A landscape with many valleys, sampled at points; each row gives a point and its height.
A ball rolls from a point to the lowest of its 2 nearest points, and stops where none of them is lower. Distance is the straight distance between rows; heights are no part of it.
z593: [155 138 151  90 119 111 127 108 121 219  99 130  95 155  80 161 177 134
 100 108 111 159 142  80 142  79 161 132  88 131 114 136  72  75 135 122
 176 110 111 128  92  91 103 107 154 112 108 165 168 126 165 102  88 124
 156 148 113 152 106  90 149 126 116 139 186 158 128 120 107 144  83 167
 114 161 104 143 112]  height 752
z536: [136 121  98  91 129 148 165 133 150  95 134  96 162  69 133 148 124 105
 148 160 119 124 184 167 110 146 181 133 125 100 128 118 148 111 108 153
 109 164  88 154 136 127 114 172 147 146 139 131 130 118 156 189 126 120
 100  70 169 111 147 198 108 148 111 102  94 104 142 131 127 103 125 110
 163 111 133 154 125]  height 193
z942: [138 190 135 134  79 103 153  62 202 109 122  87 163  78 123 194 126  98
 165 120 109 128 162 155 104 118 124 143 112 107  69 117  83 124  83 155
 123 164 115 142 167 111 150 173 112 166 149  98 163 132 144 158 120 118
 178  82 168 103  99 137  82 134  77  79  98  85 156 136  99 185 111 113
 116  71 102 156  92]  height 413
z292: [175 115 133  86 151 111 161 172 133 149  96 109 105 122  89 123 154  93
 110 146 125 168 121 106 159  72 132 133 132  88 164  81 125  92 115 106
 199 115 104 153 147  88  94 142 124 138 135 145 181 102 138 148 117 140
 116 126 129 146 120 172 164  78 134 146 175 127 107 129  72 106 119 157
  98 124 115 127 132]  height 742
z58: [130 168 118 174 119 130 162  88 125 149 178 103 123 130  92 232  97 137
  96 108  82 146 142 109  91 184 124 105 106 124 103 102  80 135 150 125
 102 181 103 121 141 140 175 148 129 118  79 114 121 161 106 112  99  67
 177 112 148 104 193 150  59 138  85  77  31  79 140 184 136 195 105 179
 125 138 144 171 110]  height 595
z718: [109 130  87 180 160 115 142 142 146 129 168  97 108 142 112 202  81 136
  79 132  86 140 140 103  99 174 100 125 100  99  96  97 117 107 169 128
  84 155  86 105 180 141 210 111 126 120  82 109  92 146 114 117 119  79
 146 128 132 128 191 155  34 120  99  89  56  41 107 179 135 147 142 166
  93 115 120 133 122]  height 668
z230: [ 69  77  57 190 154 135 125 180  95 105 154 148  86 131 120 109 101 150
  99 152 110 140 116 102 146 179 114 114 144 129 175 120 197 149 207 123
  90 114  93 135 137 164 156  93 112 124 112 122  79 132 119 104 121 109
  76 152  83 136 186 164  88  97 123  87  73  98  86 136 152  96 175 149
 141 135 127 114 161]  height 400
z500: [143  86 105 161 162 121 106 147 178  67 134 111 141 125 152  97  80 125
 128 132 146  97 103 143 126 130  73 172 176  94 143 125 170 150 106 161
 131 108 135 112 172 104 185 131 100 132 165 131 126  87 101 126 170 160
 129  97 113 161  82 148  90  98 136 157 160  87 102 102 130  86 154  71
  98  70 109  87 133]  height 803
z506: [137 123 108  92 141 116 128 169  87 146 111 127 122 173  94  74 143 143
 112 157 136 163 111 100 150 104 165 139 108 144 145 136 157  82 158  85
 181 107  86 113 102 110  94  82 161  98 112 149 109 103 150 125 117 136
  97 171  98 156 150 131 172 107 163 130 128 165  73 127 102  87 129 169
 126 166 150 127 141]  height 417
z122: [138 111  98 120 120 139 162  98 155 149 147  97 147  90 150 168 121 128
 138 144 136 151 169 150 108 155 198 119  94 117 111 100 109  77 145 150
  96 177  56 140 150 130 122 155 157 136 122 129 144 125 178 169 124  73
 119  71 159 114 188 194  94 176  95  96  35  80 130 163 161 137 121 154
 163 147 141 200 114]  height 404
z800: [ 72 100  89 171 173 116 124 169  72 131 168 137  83 164  99 114 135 162
  87 131 123 151 114 106 149 167 100 105 126 135 173 124 174 148 170  97
 103 123 113 143 144 174 168  81  96 140 109 130  74 152 115  90 132 102
  90 184  94 145 180 121 111  88 140 115 111 110 107 146 147 119 178 162
 108 156 124  93 159]  height 331
z485: [116 186 123 150  97 124 154  46 197  84 140  81 172  58 127 197  79 106
 154 110 107  81 172 185  74 139 102 139 124 114  53 103 120 173  69 160
  92 161 157 125 180 107 172 200 122 172 124 109 139 161 125 161 148 109
 180  62 180 101  84 132  83 151 101  90 116 101 193 127 108 167 114  76
 132  59 108 137 118]  height 256
z890: [160  90 152 120 113 127 100 140 116 146  84 170 102 116 171  68 187 140
 158 114 174 183 125  90 186 102 155 120 127 145 150  85 115  91 156 126
 164 106 100 160 124 113  72 130 143 134 172 133 165  69 185 163 148 141
 101 138 118 119 174 140 177 152 121 175 119 131 109 132 161 130 139 149
 124 172 137 162  94]  height 687
z745: [143 148 147  90 134 147 113 118 160 115 145 107 155 118 175  82 132 120
 153 120 162  83 158 178 119 132 155 145 115 149 112 155 149 140  70 122
 112 123 136 121 122 119 130 164 159 138 150 118 128 117 140 155 188 145
 107 109 159 131 111 114 147 174 151 171 151 148 135 112 157  98 125  44
 154 111 146 132 142]  height 764
z221: [ 95 125 149  90  93 140 143 122  82 128  90 150 148 127  92 128 148 115
 146 144 130 109 112 108 110  80 156 127 161 108 146 150 136 147 119 152
 157 134 163 132  75 119  75 106 101 114 114 166 114 145 108 102  55 180
 145 151 116 129  70  77 153 123 140 112 187 201 152  96 104 131  68 151
 159 143 124 131 112]  height 408
z517: [155 148 165 140  98 126  93 131 147 134 142 117 134 157 188  97 138 157
 145 110 128  98 125 148 124 178 103  95 107 162  94 186  63 118  83  92
 102  99 155 110 137 133 170 131 132 139 139  62 114 127 123 119 183 122
 123 139 142 126 124 102 117 113 135 166 144  84 112 138 116 135 166  83
  91 103 146  93 171]  height 602
z320: [ 96 126 127 101 153 139  93 142  72  94 130 179 147 149 123  60 122 107
 148 150 170 124 103 130 141  88 146 165 167 153 173 152 216 161 148 135
 147 130 136 103  85 130  85  77 149  93 125 168  95 111 122 110  98 191
 113 162  90 153 103  78 174 152 181 133 148 223  90  92 162  88 120 130
 170 169 121 122 117]  height 266
z82: [176 119 145 108 170 132  86 137 202 127 123 111 128 134 200  65 128 124
 143 114 206  96 139 176 138 127 134 165 122 162 113 134 158 133  89 135
 131 121 124 122 153 126 136 156 148 139 182 140 159  84 159 145 221 145
 112 115 136 160 120 106 142 201 130 223 146 103 114 120 192  84 132  45
 134 130 112 144 107]  height 739
z945: [101 132 121  91 142 129 112 140  57 134 131 161 128 161  88  78 146 125
 114 153 145 159 104  98 143  93 160 144 128 141 165 140 180 134 171 106
 173 121 118 100  87 118  78  66 156 105 102 174  84 116 131 113  84 163
 112 181  90 162 115  93 172 135 171 122 145 217  95 105 128  96 104 166
 158 175 133 125 132]  height 345
z241: [109  98 131 117  90 136 138 105 100 133  75 154 138  96 104 128 150 117
 168 136 141 132 118  82 143  83 163 116 152  95 139 106 131 128 146 164
 155 134 139 154  99 103  65 120  98 118 148 165 138 104 157 115  55 162
 143 129 117 107  96 113 150 143 115  89 144 189 161 112 126 150  77 153
 149 141 128 158  83]  height 316
z771: [ 79  87 115 129  79 162 102 127  73  83  93 197 122 110 138  75 129 131
 201 159 148 125  99 115 154 137 138 105 189 135 156 128 183 168 173 159
 123 125 163 140  80 147  64  94 121 112 149 120 100 107 143 126  86 171
  85 133 118  81 133 127 162 135 138 106  85 176 115  75 168 114 143 108
 186 147 147 134 125]  height 51
z883: [130  96  92 190 157 102 143 156 129 111  93 119  86 128  73 148 128 112
  87 149 104 180  98  67 155  99  66 143 142  80 141  62 155 111 178 124
 174 125  98 156 157 104 153  96  91 124 141 140 117 128 102 109 113 119
 145 146  96 124 146 193  97  35 132  93 124  93  95 135  69 126 156 182
  88 123 100 103 114]  height 741
z482: [177 163 172  70 138 110 136 101 158 221 107 115  98 142  97 166 161 107
 101 103 117 166 162 146 135  59 154 147  92 120 103 126  68  82  92 112
 173 119 117 141 123  84 118 133 159 148 124 131 205 132 159 130 135 128
 158 121 137 150 108 110 158 131 113 179 225 130 123 138  98 127  94 130
 113 122  70 138 131]  height 785
z600: [120 185 172  68 108 151 131 111 119 128 140 126 180 154 104 129 129 121
 110 124 115  80 155 153  76  89 144 150 128 152 131 221 118 154  81 110
 139 116 161  84  89 131 128 154 150 119  79 150 113 169  74 116 112 157
 160 145 131 148  59  50 149 139 171 133 204 205 155  89  89 102  73  93
 160 108 125 117 167]  height 533
z391: [129 132 164  76 139 131 114 131  75 185 125 165  92 138 144 102 175 142
 120  92 161 162 129 142 164 103 155 115  99 185 131 132 115 130 130  94
 125 125 152 138  87 128  85 120 165 132 122 125 148 143 125 123 149  91
 106 165 121 110 144 103 179 161 137 168 142 191 155 142 157 133 120 167
 131 186 134 144 121]  height 201
z448: [109  97 118 167 146  99 114 163  98 112 146 140  88 168 112  94 148 166
 110 126 118 133  88 107 154 164  69 112 138 127 168 139 125 130 161  86
 126  90 124 144 149 158 159  80  99 141 129 107 100 145 112  93 146 128
  99 179  79 138 151 133 136  56 146 134 145  91  94 136 104 111 181 145
  85 125 119  73 159]  height 242
z527: [127 157 163 119 118 122  85 128  80 177 166 146 110 200 120 118 141 183
 107  85 115 122 127 128 113 138 114 131  98 190 129 206  83 133 123  82
 110  98 148  96 112 167 163  80 132 129  92 122  96 180 102  71 142 107
 132 196 114 147 134  49 134 118 152 146 155 144 127 131 130 131 135 152
 120 145 123  96 155]  height 337
z831: [148 106 113 136 132 100 157 148 130 148  78 104  88 125  59 152 146 107
  91 151 113 184 101  57 153  68 110 139 136  75 129  64 147  90 163 130
 203 117  81 151 139  85 113 104 101 115 132 166 145 108 144 120  80 125
 144 146 115 135 120 173 126  65 125 111 158 130 116 130  56 126 117 181
 103 133 100 127 107]  height 705
z969: [104 167 106 158 177 137 178 117 127 101 188 104 143 106  94 204  73 119
  65 112  70 107 165 172  73 185  99 110 118 110 121  96 134 172 130 121
  73 169 152 109 148 155 168 179 136 134  51 120 110 185  95 133 142  68
 151  98 162 119 164 149  78 148 113 106  87 105 182 179 130 163 124 132
 134 120 135 126 138]  height 343
z91: [119 107  78 166 177 116 139 175 151  95 144 100 119 132 121 160  75 137
  55 141  98 146 133 128 125 168  95 141 114  89 111 107 140 102 162 102
  96 121  87 104 180 140 206 100 117 116 116  94  97 138 111 123 150 105
 118 119 110 141 178 174  61  83 130 116  83  46  85 154 122  93 164 138
  87 105 118 114 147]  height 714
z601: [147  97 110 123 182 119 136 166 140 163 129 113 103 149 135 130 122 122
  93 143 150 167 129 141 150 130 132 126  88 128 137  91 141  83 151 109
 136 117  93 142 148 119 135 124 139 139 140 117 145 123 149 138 155  86
 110 114 139 146 161 174 141 120 118 152 108  96  98 149 148 112 155 174
 105 160 127 133 126]  height 539
z965: [117 125 115 173 166  93 120 119 131 168 128 129  59 137 104 160 147 121
  78 117 124 185 108  96 155 103  75 120 108 127 129  57 133 125 156 124
 146 140 124 171 154 121 139 111 109 148 113 117 150 146 128 122 128  78
 134 152 141 109 149 147 125  94  93 122 118 115 147 155 126 178 153 196
  95 145  82 120  92]  height 621
z913: [142 151 128 133 143 127 151  73 184 147 170  99 150  94 149 178 109 139
 134 108 130 120 174 198  98 156 156 122  79 141  78 106 104 129 109 154
  87 171 103 131 162 141 157 191 153 142 111 115 150 146 149 160 172  70
 156  71 175 121 151 159  84 209  96 124  59  77 169 157 186 167 114 131
 151 147 140 173 117]  height 324
z117: [128 132 114 129 216 121 135 117 157 179 180 109 113 135 119 153  97 127
  87  87 146 130 148 183  98 107 129 148  97 135 125 104 164 161 133 160
 104 168 122 130 158 157 158 172 149 133  99 161 151 136 126 121 164  73
 142 115 145 146 137 126 102 200 117 151 120 128 167 143 202 163 130 155
 145 172 121 149  98]  height 655
z294: [136 148 149  98 200 118 112  99 157 202 155 129 116 137 138 139 110 124
 101  62 166 112 150 199 104  92 133 156 103 160 114 140 153 174 114 159
 109 164 134 123 133 150 141 183 170 135 113 176 168 151 121 111 187  88
 151 122 147 148 111  85 141 237 143 193 158 171 184 139 216 138 112 123
 159 182 110 155  92]  height 658
z80: [117 122 126 111 101 165 113 123 141  83 146 115 158  92 176  98  97 116
 182 150 125  74 161 188 100 179 147 123 156 144 110 163 172 165  95 149
  75 133 154 113 103 133 113 164 145 132 146 103 111 126 136 145 158 144
  99  94 170 113 124 135 129 168 127 134 114 141 149  93 151  96 143  18
 177  81 155 119 162]  height 788
z396: [101 116 140 105 105 159  92 134  85  79 113 179 140 134 149  59 128 108
 183 162 161 110 106 151 135 116 137 134 188 151 165 156 183 163 135 143
 125 135 175 122  75 141  62 102 137 108 146 128 106 121 121 136 109 180
  98 142 118 114 112 105 173 142 165 140 139 192 117  87 150  93 135  84
 176 135 150 119 136]  height 165
z850: [101 132 135 169  56 135 111 114 106  86 120 142 140 137 142 136 121 151
 182 140  93  74 103  97 111 173  90  95 168 127 123 169 100 140 131 115
  94 115 165 128 116 155 148  90  79 117 132  92  88 161  94  90  87 146
 137 144 116  89 105 122 112  84 115  82 125 107 127 112  86 152 142 103
 123  93 158 103 152]  height 379
z193: [110 121 169  98 125 138  56 111  63 193 102 201 105 143 141 103 187 164
 130  74 184 170 116  89 172  89 158 128  99 189 122 128 109 138 161 119
 156 128 144 124  79 129  74 101 161 125 115 159 151 109 155  97 131 136
 126 180  94 131 139  48 173 190 141 167 140 202 147 129 194 137 110 174
 148 203 110 168  78]  height 297
z733: [120 125 123 153 136 114 139 127 114 143 123 127  97 131 124 147 156 116
 120 125 106 155 114 102 146 128  95  86 128 120 139  88 102 119 145 121
 137 121 139 169 138 124 124 117 100 140 128  98 139 150 118 136 108  95
 136 138 138  96 148 158 131  79 121 110 131 115 149 156  91 175 145 165
 100 134 114 104 116]  height 579
z702: [130 131 114  85 111 144 181 170  97 107 114 115 140 107 102 121 136  99
 125 193 103 131 145 125 129 128 179 107 135  97 159 124 156 101 115 109
 141 138  95 142 113 120  71 124 127 117 115 135 115 120 133 165  79 143
  88 123 137 111 146 174 149  82 145  87 125 156 100 120  70  91 103 144
 154 121 158 135 158]  height 566
z727: [102 112 103 151 151 128 166 154 104 107 137 140 107 104 126 133 136 100
 123 156 107 150 121 124 140 175 106  84 143 105 153  67 144 137 142 106
 107 134 149 173 133 131 107 130 112 146 120 102 132 154 103 166 112  91
  98 127 139  81 153 199 131  77 117 114 112 121 157 137 104 146 148 143
 131 134 120  94 130]  height 531
z177: [126 162 127 148 171 122 161  77 169 119 195  83 139  81 130 198  78 127
  89 108 105 119 178 219  73 175 113 123 100 135  80  91 128 161 109 138
  64 177 143 109 170 155 177 195 149 164  74 116 131 164 119 164 182  52
 155  64 175 123 157 150  67 178  98 128  60  67 186 174 161 173 124 121
 133 123 133 154 124]  height 94
z861: [158  95 114 150 101 129 105 121 199 109  99 123 140  93 165 121 126 118
 191 146 154 139 123 103 141 126 149 158 130 120 111 116 112  98 142 175
 136 122  77 144 156 114 143 151 115 135 203 131 164  62 171 173 129 161
 119  79 123 120 132 174 108 155  94 124  78  74 109 110 161 120 153  91
 128  98 123 159  83]  height 587
z340: [ 99 156 134 157  72 139 142 100  95 102 136 137 140 136 122 176 108 156
 157 130  80  83 134  92 104 185 122  86 144 143 114 164  95 155 148 114
  93 126 159 121  91 174 141 106  92  96 112 111  77 190  84  79  72 114
 144 146 119  82 126 109 113 115 112  62  99 130 148 141 102 159 113 141
 126 105 168 122 149]  height 445
z371: [132 159 156 101 111 124 142 130  84 177 133 136 118 168 105 138 160 152
  86 113  96 134 129 101 124 147 129  91  93 150 132 169  73 115 133  72
 140 103 156 119  89 152 129  94 130 114  87 109 103 181  95  95 120  97
 135 174 130 113 130 111 149  81 140 118 145 159 128 138  77 142 107 166
 116 140 146 103 152]  height 216
z723: [150  76 139 142  74 134 105 153 128 114  62 175 125 101 151  68 174 136
 179 145 165 165  86  59 184 105 146 141 161 131 158  96 111 106 153 164
 186  97  84 133 122 104  73 130 115 113 196 170 159  36 195 156 118 196
 103 119  83 126 150 136 159 137 125 156  94 123  91 106 141 101 141 132
 129 140 140 148 105]  height 660
z667: [142 128 149 136  96 120 104 105 145 177 124 125 123 149 150 159 147 140
 145 109 129 142 121 110 142 129 149 102  82 162  89 139  55  73 134 116
 126 111 104 133 128 122 151 120 132 128 148 101 143 119 162 124 130 111
 147 124 132 121 141 108 122 137  99 121 103  94 107 149 148 157 119 143
 108 139 136 150 109]  height 682
z882: [138 159 138 100 140 121 159 110 167 115 145 101 150 100 149 153 131 104
 111 110 112 125 147 189 100 141 107 112 109 122  99 106 103 126  76 118
 104 138 168 148 159 120 141 177 138 171 121  79 160 157 117 171 163  95
 133  95 170 103 114 160 134 118 120 139 142 105 166 146 101 153 132 104
 114  94 119 109 136]  height 489
z990: [117 164 121 156 107 140 172 103  80 128 159 124 134 124 105 200 107 149
 113 114  71 129 143  97 103 193 139  80 113 136 111 122  81 147 148 123
  97 150 125 125 113 151 152 132 120 111  75 114 101 181  91  96  81  92
 163 118 136  97 163 132  97 138  98  69  59 116 154 162 119 174  96 167
 136 136 175 156 138]  height 524
z873: [135 142 142 139  93 117 123  77 118 203 114 140 104 140 104 175 160 147
 126  86 124 166 124  74 147 100 145 113  93 146  93 122  51  97 153 140
 142 135 115 139 105 119 121 118 130 124 128 140 158 134 162  88  90 108
 172 146 115 118 128  94 124 158  96 113 115 142 155 143 146 180  90 178
 119 165 123 172  92]  height 718
z120: [134 100 142 163  57 132  99 145 109  84  98 150 126 147 147  70 150 151
 187 149 122 100  78  85 140 150  99 130 182 120 149 179 110 132 149 135
 134  90 143 114 107 145 113  82  95 111 164 110  96  99 118 108 103 182
 112 152  92 116 112 117 146  83 132 119 117 109  84  98 102 121 156 104
 126 108 160  96 162]  height 292
z471: [124 143 117 115 154 131 119 117 149 138 151 102 157 153 120 138  96 135
 113 113 126  92 154 136 109 106 163 164 114 115 121 164 157 136 123 171
 127 137 111 102 121 138 149 150 137 105 106 174 107 112 136 106 128 156
 164 117 130 170  93  79 108 191 152 129 160 159 133 122 169 127 114 104
 141 129 127 147 113]  height 564
z744: [151 135 140  71 166 128 170 144 136 141 121 107 130 112 119 114 157  78
 113 137 148 149 146 165 141  86 146 129 129  99 149 108 145 132  81 109
 147 137 139 155 140 104  92 142 145 151 137 132 186 133 131 170 138 116
 111 121 148 139 112 157 172 123 130 159 184 161 144 129  96 124 116 128
 120 120 110 127 130]  height 776
z83: [165  92 117 124 123 119 123 183 111 155 102 131  93 151 124  90 148 148
 115 161 147 169 101  85 170 132 150 114  98 146 130 115 119  55 163  92
 175  97  69 126 130 108 105 104 155 114 149 120 121  88 162 139 141 117
 106 142 108 143 180 163 164  93 135 141  85  97  58 137 122  79 144 169
 115 166 157 134 138]  height 476
z27: [165 158 161  84 140 115 128 115 174 156 122 105 125 137 120 130 156  95
 115 108 130 126 139 157 123  69 106 156 133 113 120 134  94 123  65 124
 163 125 158 134 146  84 130 152 135 166 141 123 197 120 126 147 146 140
 147 122 150 152  68 118 151 111 135 177 236 127 148 125  76 138 119 111
  96  93  81 100 132]  height 808
z128: [ 89 113 129 114 119 139  81 103  81 143  95 187 152 115 136 103 160 150
 156 105 183 136 108  94 159 102 175 140 135 164 135 116 151 146 173 170
 149 137 142 124  82 131  65 107 130  99 136 169 134  71 173  94  96 185
 132 155  77 118 118  65 162 206 144 133 112 203 143 106 205 140  86 149
 171 191 121 168  57]  height 371
z48: [119 156 132 119 104 135 119 123 135 103 144 108 163 159 140 132 102 141
 122 127 113  74 145 134 100 128 129 138 127 129 120 191 112 132  97 122
 117 112 140 105 118 132 150 123 128 116 114 131  94 145 113 106 127 157
 150 128 120 144  80  84 117 135 148 118 173 145 126 111 116 119 116  92
 131  90 139 110 149]  height 500
z438: [164  99 113 134 149 130 105 168 161  88 140 116 140 139 160  77 100 151
 131 140 148 101 103 135 136 150 100 160 154 126 151 160 149 123 108 123
 140  93 116  94 151 119 168 116 124 115 169 115 114  82 115 126 187 165
 105 112 101 174 110 143 116 102 141 175 126  90  74 109 135  64 169  77
 102  82 143  89 160]  height 782
z381: [131  94 145 132  53 151 118 157 110  75  82 146 151 112 134  71 133 123
 200 179 123 107 103 103 138 132 128 139 204 105 158 164 127 138 110 154
 149 111 133 122  98 127  83 115 111 105 165 126 115  70 127 146  93 207
  91 121 122 113 113 144 146  83 138 109 116 116  83  81  96  93 136  87
 151  94 164 108 170]  height 356
z871: [104 111 122 104  99 142 185 158  79 114  96 126 148 118  71 131 127 110
 119 177 111 121 128 103 108 115 161  99 153  86 161 119 172 135 132 121
 145 148 139 141  96 119  66 103 106  99 102 168  91 146 113 114  45 142
 118 149 125 116 120 132 137  84 142  57 145 190 128 113  70 115  71 160
 164 142 150 134 139]  height 497
z669: [126 146 135  79 175 136 132 106 157 149 143 115 164 114 133 115 112 110
 120  94 160 106 168 170 101  89 168 173 121 127 130 144 183 169  95 168
 130 159 125 120 113 127 109 174 163 123 114 185 152 129 140 129 143 145
 155 118 144 157  95  87 151 233 153 161 163 200 176 116 176 117  94  96
 176 156 138 155  99]  height 617
z629: [110 144 141 105 144 142 145 147  61 171 138 159  96 155 130 121 160 141
  89 126 121 156 120 118 142 152 139  87  96 167 151 137 124 126 133  75
 125 121 150 130  82 146  99 102 145 126  94 116 109 166  98 118 124  85
 105 185 123 119 164 124 171 117 140 132 122 179 139 139 122 131 127 182
 130 179 148 118 152]  height 42
z474: [111 183 120 166 118 136 178  91 135  80 182 107 170 102 108 212  54 132
 102  92  61  68 166 173  60 193  90 115 128 122 100 141 117 188  95 121
  64 159 168  81 152 157 187 200 123 118  61 133  93 194  86 120 134 100
 180  80 157 119 116 104  67 146 120  91 109 108 193 137 112 162 116  80
 132  85 150 123 156]  height 271
z176: [141 161 120  85 123 150 182 130 164  87 144  74 173  87 133 141 129  92
 128 149 107  95 176 186 100 162 154 115 111 102 109 134 124 112  60 121
 105 147 125 130 147 119 127 178 131 163 123 105 138 136 144 185 149 126
 114  73 178 139 126 157 121 118 130 124 132 108 133 140  87 104 110  73
 145  82 143 127 162]  height 378
z183: [ 97 142 162  99 100 149 128 127  71 117 120 165 155 149 114 115 131 121
 137 128 128  95 108 140 102 103 129 121 165 141 157 183 141 168 121 122
 127 133 199 111  72 139  84 112 125 119 105 149 108 179  60  99  86 158
 135 163 122 116  76  74 173 122 163 122 185 216 162  99  99 121  92 129
 152 140 139 110 143]  height 469
z999: [166  81 128 168 109 120 110 132 165 106  86 151 131 108 139 105 138 122
 175 133 151 146  93  72 166  89 122 158 153 113 141 104 119 106 146 181
 173  97  89 139 153 110 127 138 109 125 200 160 163  56 157 141 118 193
 131 101  94 146 111 140 133 131 112 154 132 101 107 112 149 114 147 131
 107 117 104 134  84]  height 630
z88: [ 89  80  61 180 188 122 119 161 154  73 149 119 118 132 132 125  50 124
 109 139 131  97 104 138 114 117  90 165 172  95 156 122 216 159 160 170
 109 123 115 126 170 143 182 108  93 108 140 154 100 121 101 103 131 142
 116 109 101 170 114 141  68 126 139 118 149 109 107 113 166  96 165 102
 123  93  94 106 116]  height 802
z582: [161 112 101 145 159 117 114 162 168 102 151  90 135 139 162 122  90 153
  96 140 129 109 121 148 121 174 102 141 109 109 106 156 119  92 115 101
 112  91 107  83 175 117 194 117 125 122 145  90 106 107 118 128 185 130
 113 102 121 173 135 146  78  92 130 155 110  42  71 133 132  88 167  97
  85  85 137 103 166]  height 755
z248: [125 104 151 150  90 137  96 144  88 113 106 175 103 144 156  64 173 145
 194 120 126 128  78  98 163 124  95 113 166 147 166 146 120 154 146 123
 138  98 167 149 101 147  94  99 107 140 159 103 126 114 110 118 131 154
 101 173  99 117 126 117 165  91 148 156 146 140 114 115 132 140 166 129
 123 141 138  96 150]  height 213
z308: [130 183 156 125  72 131  91 108 103 136 161 139 164 179 144 104 113 193
 114 112 108  72 150 126  88 146 121 137 126 180 108 245  76 141  97  76
 101  99 162  65 102 170 164  96 139 104  77 117  64 177  68  81 135 139
 147 171 123 145  97  35 119 120 158 112 162 152 128 120 104 122 117  96
 127 101 146  98 172]  height 421
z691: [156 152 162 136 126 121 122 116 168 126 142 109 139 126 172 118 129 120
 127  96 128  97 125 171 120 157  75 113 115 143 101 140  79 126  68 102
  98 107 178 121 152 113 166 162 134 170 135  75 152 146 106 143 183 110
 133 124 157 123 103 115 132  95 150 160 167  89 150 143  91 142 148  70
  81  84 122  89 160]  height 557
z156: [150 131 129 141  79 109 137  72 213 118 105 107 153  75 142 174 141 109
 194 132 132 167 147 112 142  99 154 160 120 109  88  89  73  89 117 162
 128 157  69 158 172 111 132 160 116 157 180 113 186  87 174 189 110 147
 149  98 153 109 123 160  95 145  68  97  79  72 139 131 134 157 125 124
 109  89  94 172  64]  height 522
z746: [ 82 102 123 135  87 159 123 103  63 118 101 174 134  99 113 130 150 149
 180 143 131 132 119  91 141 124 159  89 147 128 141 116 145 142 162 154
 116 135 155 148  70 133  62 106 107 106 120 148 106 131 128 114  57 128
 119 138 114  81 123 119 154 150 114  74  83 199 157 106 148 144  95 161
 164 167 161 167  99]  height 200
z753: [115 194 132 152 121 129 153  72 177  93 158  91 175  96 126 182  80 115
 119 105  97  64 164 183  68 155 103 120 116 122  76 143 120 168  67 136
  95 143 169 102 157 116 182 199 124 139  99 124 117 171 102 130 153 111
 187  83 168 131  85  95  93 145 133  96 150 118 192 125 107 153 111  63
 126  79 133 128 151]  height 18
z895: [179  99 144 108 141 128  86 141 165 155 100 144 112 133 187  79 152 115
 151 106 200 143 120 144 166 103 147 153 116 158 128 112 129 103 121 141
 145 116 113 143 148 129 109 141 150 123 192 137 181  78 179 149 197 147
 102 124 130 141 148 124 158 186 119 207 146 107 120 122 190 111 141 106
 127 157 109 159  91]  height 715
z255: [134 128 116 108 231 105 141 135 166 165 146 107  96 128 138 142 120  97
  82 120 166 147 141 200 134 114 114 135  95 120 127  74 161 138 125 124
 113 158 141 138 161 133 133 147 141 160 127 114 174 152 127 154 176  64
 116 119 163 135 144 167 130 154 111 169 129 117 157 154 159 147 155 156
 115 152  99 128 111]  height 603
z10: [140 119 105 143 184  87 128 134 149 183 111 116  63 151  68 166 134 113
  68 128 128 181 119  94 156  66 114 157 113  97 119  60 143  99 168 143
 188 138 106 155 135  94 136 107 119 129 116 157 161 125 157 113 117 100
 152 132 122 145 124 153 127 110 103 138 162 125 116 137  94 144 131 194
  91 149  73 134  96]  height 665
z519: [119 125 136  83  80 157 113 156  92  75  96 151 174 117 127  60 115 102
 166 184 151 115 131 130 129 108 171 150 172 129 150 167 170 139 109 147
 139 136 137 110  82 131  53 107 138  91 148 141 101  81 141 153  97 208
  87 122 135 126 116 116 171 125 172 114 128 174  80  73 124  77 110  83
 177 109 153 121 154]  height 265
z92: [ 99  97  91 151 131 141 140 168 101  90 141 138 126 123 136 121 108 117
 125 169  91 127 105 120 127 181 119 106 157 108 151 122 164 131 165 119
 101 117 125 133 124 143 129 116 121 124 123 104  90 138 113 141 115 129
  89 115 119 104 161 183 110  89 125 100 101 115 100 134 110 113 158 115
 134 121 131  98 160]  height 470
z551: [166 151 171 121  53 127  90 110 143 158 111 120 149 150 180 124 152 157
 160 109 135 111 130 118 138 148 153 105  81 178  71 192  33  67  91 104
 119 100 125 112 116 119 139 119 151 126 150  88 125 107 160 119 152 136
 140 135 141 123 135  83 138 138 123 145 121  90  92 144 137 143 124  99
 120 127 156 147 133]  height 648
z937: [ 96 109  79 179 195 103 125 159 139  90 135 116 105 144  94 153  95 110
  82 130 125 140  88 131 134  98  68 151 167  85 160  65 192 151 156 143
 132 135 129 148 172 120 186 106  95 132 133 140 114 142 102 114 131 123
 136 137 106 143 121 165  91  86 127 115 145 111 118 134 125 130 159 149
  99 118  67  92 111]  height 775
z901: [144  95 165 174 126 110 113 147 130 112 114 151  91 142 160  81 160 135
 166 113 129 145  70  97 167 138  54 126 164 114 166 118  99 146 135 123
 145  91 152 135 142 123 141 117 107 150 171  97 146 106 104 130 152 139
 113 146 101 130 124 139 150  68 130 175 151  82 110 123 112 135 179 134
  72 116 131  80 157]  height 99

Call two points neighbours if one is among the 2 nearest of the other. Go from one point of each pair to the other, from neighbour to neighbour, staying as low as possible. Name the highest point that can't be avoided.
z177 and z753 -> z969
z771 and z901 -> z381
z536 and z48 -> z27
z753 and z536 -> z122

For each start below, name the point where the ball stops.
z482 -> z536
z517 -> z536
z10 -> z901
z117 -> z771
z600 -> z771
z438 -> z901
z745 -> z753
z871 -> z771
z861 -> z753
z990 -> z901
z702 -> z901
